Each row is a point on a tangle of strands that fork, close into loops and nearly touch. The rows are in no order.
(in the rows, 100 means zero)
Points whose rows are less than 82 apart are linked; no others are. Some points are linked to none.
Z423: [ 59 101 109 111 112  78  89 107  94 109  96  91 137 111  95  94 116  86
 112 107 118 108  92 129 140  88  92  79 100]
Z307: [ 79 102 124  80  83  92  92 106  82  96  64  93 125  99  91 107  96  83
 100  92  99 105 113 103  94 116  93 136 102]
Z762: [ 86 102  89  80 112  70  76 109  95  64  70 127 104 121 100 128  81  81
  99  97  84 104  77 131  89  93 125 100  90]
Z306: [ 86 116 115 101 122  66 130  86  72 118  93 117  95 111  82 109  93  99
 103  89  95 126 110 110 118  70  87 103  94]
Z370: [102  81 128 118 104  82 109  95  96 104 120  70  93  85  91  98 112 124
 102 106 117  88 123 111 109 100  78  85 113]
Z998: [ 74  99 113  78 115  85  97 111  89  95 100  84 127 107  88  76 117  82
  86 114 141 132  86 116 131 100  87  76  82]
Z367: [127 138  91  69  69 102 101  85 101 103 106 121 112 102 110 101 122 120
 100 103  85  85  92  95  98  91  82 100  97]
Z53: [ 91 104  95  86 133  87 114  96 120  88  98 109 122  98  82  77  89 108
 100 116 118  72 112  68  91 108 104  64 108]
Z463: [108 114  81 115  63 103  81 101  88  98  92  82 107  89  93 110  91  88
 109  61  88 120  93 108 101  92  96 131 102]
Z318: [107 122  88  97 111  83  98 128 135  75  59  99 120  96 108  91  85  92
  97  81 106 102 100 106  88  94  87 118  90]
Z787: [ 99 110 104  80  78  86 105  86  70 122 106 117 112  98 110 112 123 106
 105 116  59  85 114 105  85  80  81 107  99]
Z743: [ 90 100 115  67 115 105 109 118 103  91 100 120 116 106  93  83  70  78
 111  85  95 108 106  72 150  89  72 105  83]
Z712: [104  78  96 115 107 124 103  59  76 115 113  84  97  96  88  99 107 106
  95  83  97  77 110  88 142 106  78  90 107]
Z736: [ 84 121  88 101  70  85  66 100  83 112  78 108 125 115  88 126  84  99
 106 103  95  91  88 111  91  84 114 105 112]
Z206: [ 88  95  80 129  66  95  70 107  81 114 107  88 121  93 105 130  85  99
 114  93  84 102  96  99  85  99 112 108 107]
Z193: [111  78  93 123 114 128 104 113  97  80 108 117  85  93  80 115  95  80
  69  94  88  92 101  91  97  88 113  77 101]
Z441: [118 110  96  87 102 135 105 119 124  96  90  82  94  72  93  89  96 112
  73 128 115  94 133  64 107 126 111  78 102]
Z699: [ 96 121  83  87 122  63 104 111 136  90  87 108 138 100 117  88  98 118
 133  94  98  97 102 101  82  93  91 109  87]
Z532: [114  90  95  98 123  75  84 116  99 107 101  84 100  90  86  96 101  96
  81 100 116 105 100  94  96  74  55 102  76]
Z876: [107 112  92 106  74  75  98  79  69 103 115  91 103 103  78  98 121  89
  80 111  73  96  95 116  82  92 122  87 119]
Z692: [ 96 118 113 110  75 102  97  83 104 104 120 113  84 111 118 107 121  84
 121  89 103  89  84 109 121 122 100 122 121]
Z969: [ 88  84 118  98  78 115 103 104  95  79  82 103 125  98 128 109  91 119
 127  91  85  84  96 117  89 116 111 113 107]
Z278: [120  88 114  94  77  96  96  93  78 101 107 106  76 125 100 102 102  89
 142 109  99 116  83 119  96  95 135 126 117]
Z217: [ 98  84 110 107  99  86  98  71  67 111 103  86  77  88  84 107  88 130
 113  94 105  80 109  99 121  96  91  79 106]
Z538: [105  75  74 119  61 142 113  99 105 116 129  84  81  71 119 121  98 133
 104 109  80 102 115  91 116 107  96  93 107]
Z999: [ 84  71 111  84 128  95 128  94  85  81  85 107 105 124  86  94  99  88
  82  95 101 135  78 133  77  95 118 112  94]
Z196: [113 112  86 125  99  75 101  98 102 128 109 117  97 109 114 124 118 126
  97 138 102  82  99  96  75  88 113  89 110]
Z556: [ 75  71 108 116 117 115  78 115  93  89  99  76 105  84 102  95 111  76
 107  85 108 114 106 103 127 113  96  91  85]
Z78: [118 111 107  95  81  79 121 107 122 101 129 110  79  98 108 104  73 118
 108 135 101  76 117  76 113 116 102  86 126]
Z25: [ 93 109  84 106 121  79  90  97 119 102 109 109 103 102  93  98 101 123
 121  86 116  93  90 106 117  74  89  69  88]
Z57: [127 121  68 114 122 102  92 117 146  97  97  82  95  79 111  95  68  98
 123  97 115  97 118  58 124 115  97 104  99]
Z344: [112  81  88 103  89 108  98  89  80 131  95 101  95 117  78  90 128 105
 104 124  92  94 120  98 116  73 109 111 120]
Z298: [115  98 104  76 118 126  91  79  95 112 119  95  80  84  95 127 103  83
  99  93  95 103 123  72 136 121  64 131  82]
Z313: [ 99  92 115  92 104 117  82 112 109  85  99 111  65  90 105 114 114  78
  86  88 105  93  81 119  99  91  72 109  85]
Z646: [ 58 113 102 122 114 133 110 111 112 125  99  93  96  84 106  98 103  95
  73  91 115 111 121  81  92 122  81 103  87]
Z669: [ 73  73 119  99 113 123  98 121  89  93  78  95 140 100 109 108 101  82
 108  91 107 113  98 101 112 105  89 121  88]
Z687: [ 90 107 113  79  99 125 105  83  99 103 111 118  94 118  78  85  75  91
  98  88 104  91 108  81 151  97  90  86 105]
Z820: [ 86  87  92 118 137 115  92 103 111  79  77  90 105 102 103  99  83  89
  60  77 103  90  67 113  65 107 105  95  86]
Z554: [109  94 100 112 111 119  89  73  93 116 126  71  94  96  81 111 122  80
  99  77 116 108 101  93 141 111  82 121 104]
Z460: [ 93 114  93  96  73  68  92  94 103  98  94 105  77 103 116  77 112 124
 103 127  88  85 105 129  98  89 118  60 112]
Z63: [108  90 110 114 112  65 106 100 101  95  92  88 128 110  87  96  90 120
 117 104  97  93 105 105  92  98 128 112 117]
Z962: [ 75 110 116  74 100 102  99 109 104  95  72 119 100 100  89  90  76  80
 105  71  91 108 106  80 121 108  93 136  94]
Z46: [ 82  80 129  89  97  85  91  86  78  80 118  84  94  99  88  89  95  73
  83  92  91  87  88 114  79 120  98 100 106]
Z275: [107 107  91  90 107  92  95 132 116  76  82  91 121  99 104  68 101  68
  74  84  96 130  87 112 103  87  87 106  76]
Z966: [111 102  90  91 125 101 109 116 139 105 114  92 108  91  92  74 101 117
  91 132 119  93 125  58  81 116 107  89 100]
Z5: [ 95 121  95  94 105  76  89 110  87 117 104 131 106 110 114 113 115  86
 101 121  78  94 111  96 108  73  78  91  88]
Z282: [ 98 129 105  84 105  70 109 113 112  80  78 110 100 121 116  79  57 108
 116 104 122 114  98 109  73  99 108  82  94]
Z249: [ 98 106  95 101  97  71  99 104 103  90  86  93  92  98 123  89  88 137
 116 119 118 103 107 118  75 106 114  64  93]
Z715: [ 85  76 115 116  94 141  93 129 112  87  85  99 135  98 115 113 102  93
 102 104  95  89 103 110  92 106 113 107 109]
Z251: [ 97  99  83 116 119 115 101 119 104  87  78  84 116 106  91 103  76  83
  67  81 106 144  84 108  61 102 130 110  86]
Z880: [106 113  81 109  87 140  83  98  92 117  86  96 119 101 106 110 100  81
  95  71 101 103  83  85 111  95  83 124  90]
Z457: [105  79 124 123  89  83 103  88  74 108  92  83 109 117  95 110 101 103
 130 109  98  90  89 128  94  93 126 129 133]
Z476: [119 132 112 103  93  73 113 115  90 112 116 103 133 120 115 103  79 103
 100 117  91 114  99 110  70  67  91  92  93]
Z210: [ 92 115 108 111  94  91  91  95 112  89  98 123  86 121 117 112 110  73
  94  99 104  91  77 115  80 121 118 119 114]
Z479: [111  98  88 117  89 114  82  95 111  94  85 117  96 114 113 107  87  94
 108  82  98  84  54 106  82  98 118 123 107]
Z276: [100  79  91  81  85  99  98  80  69 103  81 101  81 115 107 107 109 107
 135 100 101 125  84 135  68  95 127 120  92]
Z155: [138 134  81  84 103  83 113  72 105 100 118 113 109  93  99 113 111 126
 102 111  86  79 111  77 117 109  96  82 100]
Z710: [ 84  85 113  69 109 105  87  86  99  93  97  92  90  76  60  96 114 102
  91  85 105  87 111  84 116 121 103 106  97]
Z567: [ 72  90 105 112 122 154 103  89 104 132 103  84  74  90  74 101 117  84
  75  90 122 107  96  84  96 113  97 120 100]
Z360: [ 75  95  98 111 128  68 110  96 113  86  92  95 127 108  85  81 102 106
  92 109 108  87 112 102  82 115 130  80 115]
Z597: [ 93 129 100  98  96  70  79 102 100  81  90 117 111 105 103 134  97  88
  98 103 108  78  83 120  87 102 103  84 107]
Z799: [116 118 113  89  90  93 111 116 130  90  76 102 102 105 111  69  71 117
 108  98 119  86 106  91  97  98  90 105 107]
Z245: [ 91  86  95 101 111 110  73  87 102 110 118 115  79 103 111 100 114 108
 112  89 108  84  67 108 104  87  81  86  83]
Z260: [ 76 103  98 102  94 129  89 127 125  84  91 100  80  82 101 103 127  70
  90  78  97 133  90 133 109 100 102 112  85]
Z619: [121 100 111 101  71  86 115 114 123  95 136 103  75  87 120 123  86 123
 101 121  97  92  81  89  71 121 111 108 115]
Z194: [114 110 107  99  50 104 114  96  81  89  90  98  98  91 115 109  88 117
 111  98  88  98 108 101 103 117 106  98 115]
Z348: [116 113  84  99 130  64  98  84  96 125 104  92 113 110 104  74 109 125
 122 108  98  97 100  91 117  71  98  80  86]
Z16: [ 97 113  91 107 112  77 114 107  99 109 106 134  77 111  92 110  93 105
  94  98  90 123 115  98  88  75 100  93  95]
Z632: [104 100 102  83 124  69 105  80  69 111  91  98 114 111 105  79 120 118
 115 106  84 119  88 119  90  74 110  86  75]
Z777: [126  88  99 116  90 131 113  98  91  86 119  90  59  80  97 114 112  97
  76 101 105 115 111 100 100 113 111  76 104]
Z810: [103  94 118 101 103 146 119  89  99 114  90 117  72 114 100  90  69 104
 101  84 108  93 104  80 125  99  86 121 107]
Z709: [103 108  94 118 121  98  95 103 113 110  97  76 110 101 112  96  85 105
 127 101 141 112 114  66 111 133 109 101  97]
Z366: [ 99 104  89  96  88 100  84 106 119  97  90 118  85 110 122  62 117 108
 105 111  92  74 106  99 123  93  90  77 101]
Z477: [ 93 104  67 114 100  96  85  91 125 119 115 115  72 102 108  86 127 110
  99 103  90  86 114  85 122 106  97 101 106]
Z668: [134 102  80  80 108  89  86 101  94 121 105  93  97 103  88  99  90 134
 117 112 106 113 121  75 116  78  88  90  81]
Z958: [122  82  70  87  77 120  97  94  93 100  95 104  95  99 107 116 112 118
 112 102  95 118  76 113  43  94 127 119  89]
Z73: [114  87 118  87 118 108 100 114 102  93 131 111 105  97 100 117  95 101
 112 111  94  95 113  78 110 102  91  92  93]
Z729: [ 67 123 102  97  92 126 100  99 111 121  93 102  95  85 109  90  81  95
 101  81  94  97 126  63 115 131  84 122  94]
Z515: [106 113 121  81 111 138 114 100 100  90 112  95  77  66 106 116  94  86
  87  75  96 109 120  84 126 122  61 101  75]
Z645: [ 86  76 116 104  81 112  95  90  90 108 127  88  76  94 103  81 123  75
  87 103  88  92  94 101  80 122 100 121 114]
Z603: [102  95 120  68 106  79 115 104  76  82  95 106 113 117  91  79  89  94
  95  99  83 128  93 116  86  82 109  91  84]
Z2: [121  83 110 121 122 119 113 114 111 100 128  91  99  94 103 105 113 106
  90 112 103  95 135  94 126  93  73  83 105]
Z466: [121  98  85 117  76  82 101  91  91 116 128  73  92  93  89  75 117 105
  72 115  85 102 118  85  98 104 100  90 114]
Z375: [ 50 106 102 101 125  73 101  93 102  96  82  94 146 119 107  97 102 102
  95 101 109  99  96 132  96 103  99  90 100]
Z35: [113  68  69 101  76 125 116  81  88 126 111 111  74 100  91  95 135  92
 102 121  83  95 102  99  76  87 109 126 115]
Z929: [ 87  66  89 114 129 134  99 103 102  91  83 107  87  85  94  86 105  80
  66  76  77  88  83  98  89  90  99  97  83]
Z653: [132  90 110 109  72 103 101 104 110  84 118  88  57  85 100 106 102 105
  74 110 108  95  78 109  70 112 117  95 114]
Z578: [125  91  84 101  99  93  98  93  98 112  97 108  98 106 101 121 116 145
 105 114 102  99  81 117  61  74 112 100  96]
Z882: [ 85  86 103 128 101  88  81 104  92 100  93  83  84  98 109 101 100  93
 111 100 118 108 110  97 101 130 117 101 104]
Z255: [116 120  98  94  72 118 115  99 103  83  81  93 113  80  98 112  92 123
  90 102 116  87 125  84 115 123 104  76 113]
Z857: [ 81  97 118 100 131  65 124  96  79  94  76 103 100 120  84 111  96  90
  84  98 122 134  79 146 104  78  96 106  96]
Z201: [105  89  93 102  77 140 119  89 101 107 125 114  90 104  99  87 125  88
  84 113  80  90 101  81  94 118 121 112 121]
Z406: [104 122 106  98 118  65 104 126 124  93 121 109 143 117 105  96  87  90
 118  97  99 122  80 112  90  75  96 106  91]
Z968: [121  97  89 119  78 152 102 102  92 108  79 103  89 102 125 100  86  88
 104  85  96 102  77  86  88 104 108 127 104]
Z536: [ 60  76 122  77 111  99 104 102  96  71  96 100 108  88  65 100 106  89
  76  89  94  95 105 116 105 105 100  86  99]
Z785: [105 124  92  88 102  95 102 107 143  96 107 111  93  95 113  88  68 106
 129 108 107  73 116  65 119 115  88  99 112]
Z583: [140  87  85 108  66 159 119  90 107 100 130  82  70  72 115 126 114 109
 100 108  96 110  89  93 104 122 113 102 107]
Z923: [111 118 120 110 101  78 116  95  78 109 130  94 125 115  96 101 112  95
  84 128  88 100  98 122  78  68 111  67 109]

A piece is two or more points that can be reached from each other along the links. Count, over all rows, the pieces, the separate loops (a circle has one, a figure eight two, a Y none), the forks (points with three links) and the tips (points with one).
pieces: 5
loops: 1
forks: 10
tips: 18

A tip is a point with one link. Name the tips that can be reached along the links from each point below, in the order of the rows.
Z968: Z762, Z692
Z603: Z155, Z260, Z668
Z554: Z73, Z515
Z645: Z344, Z710
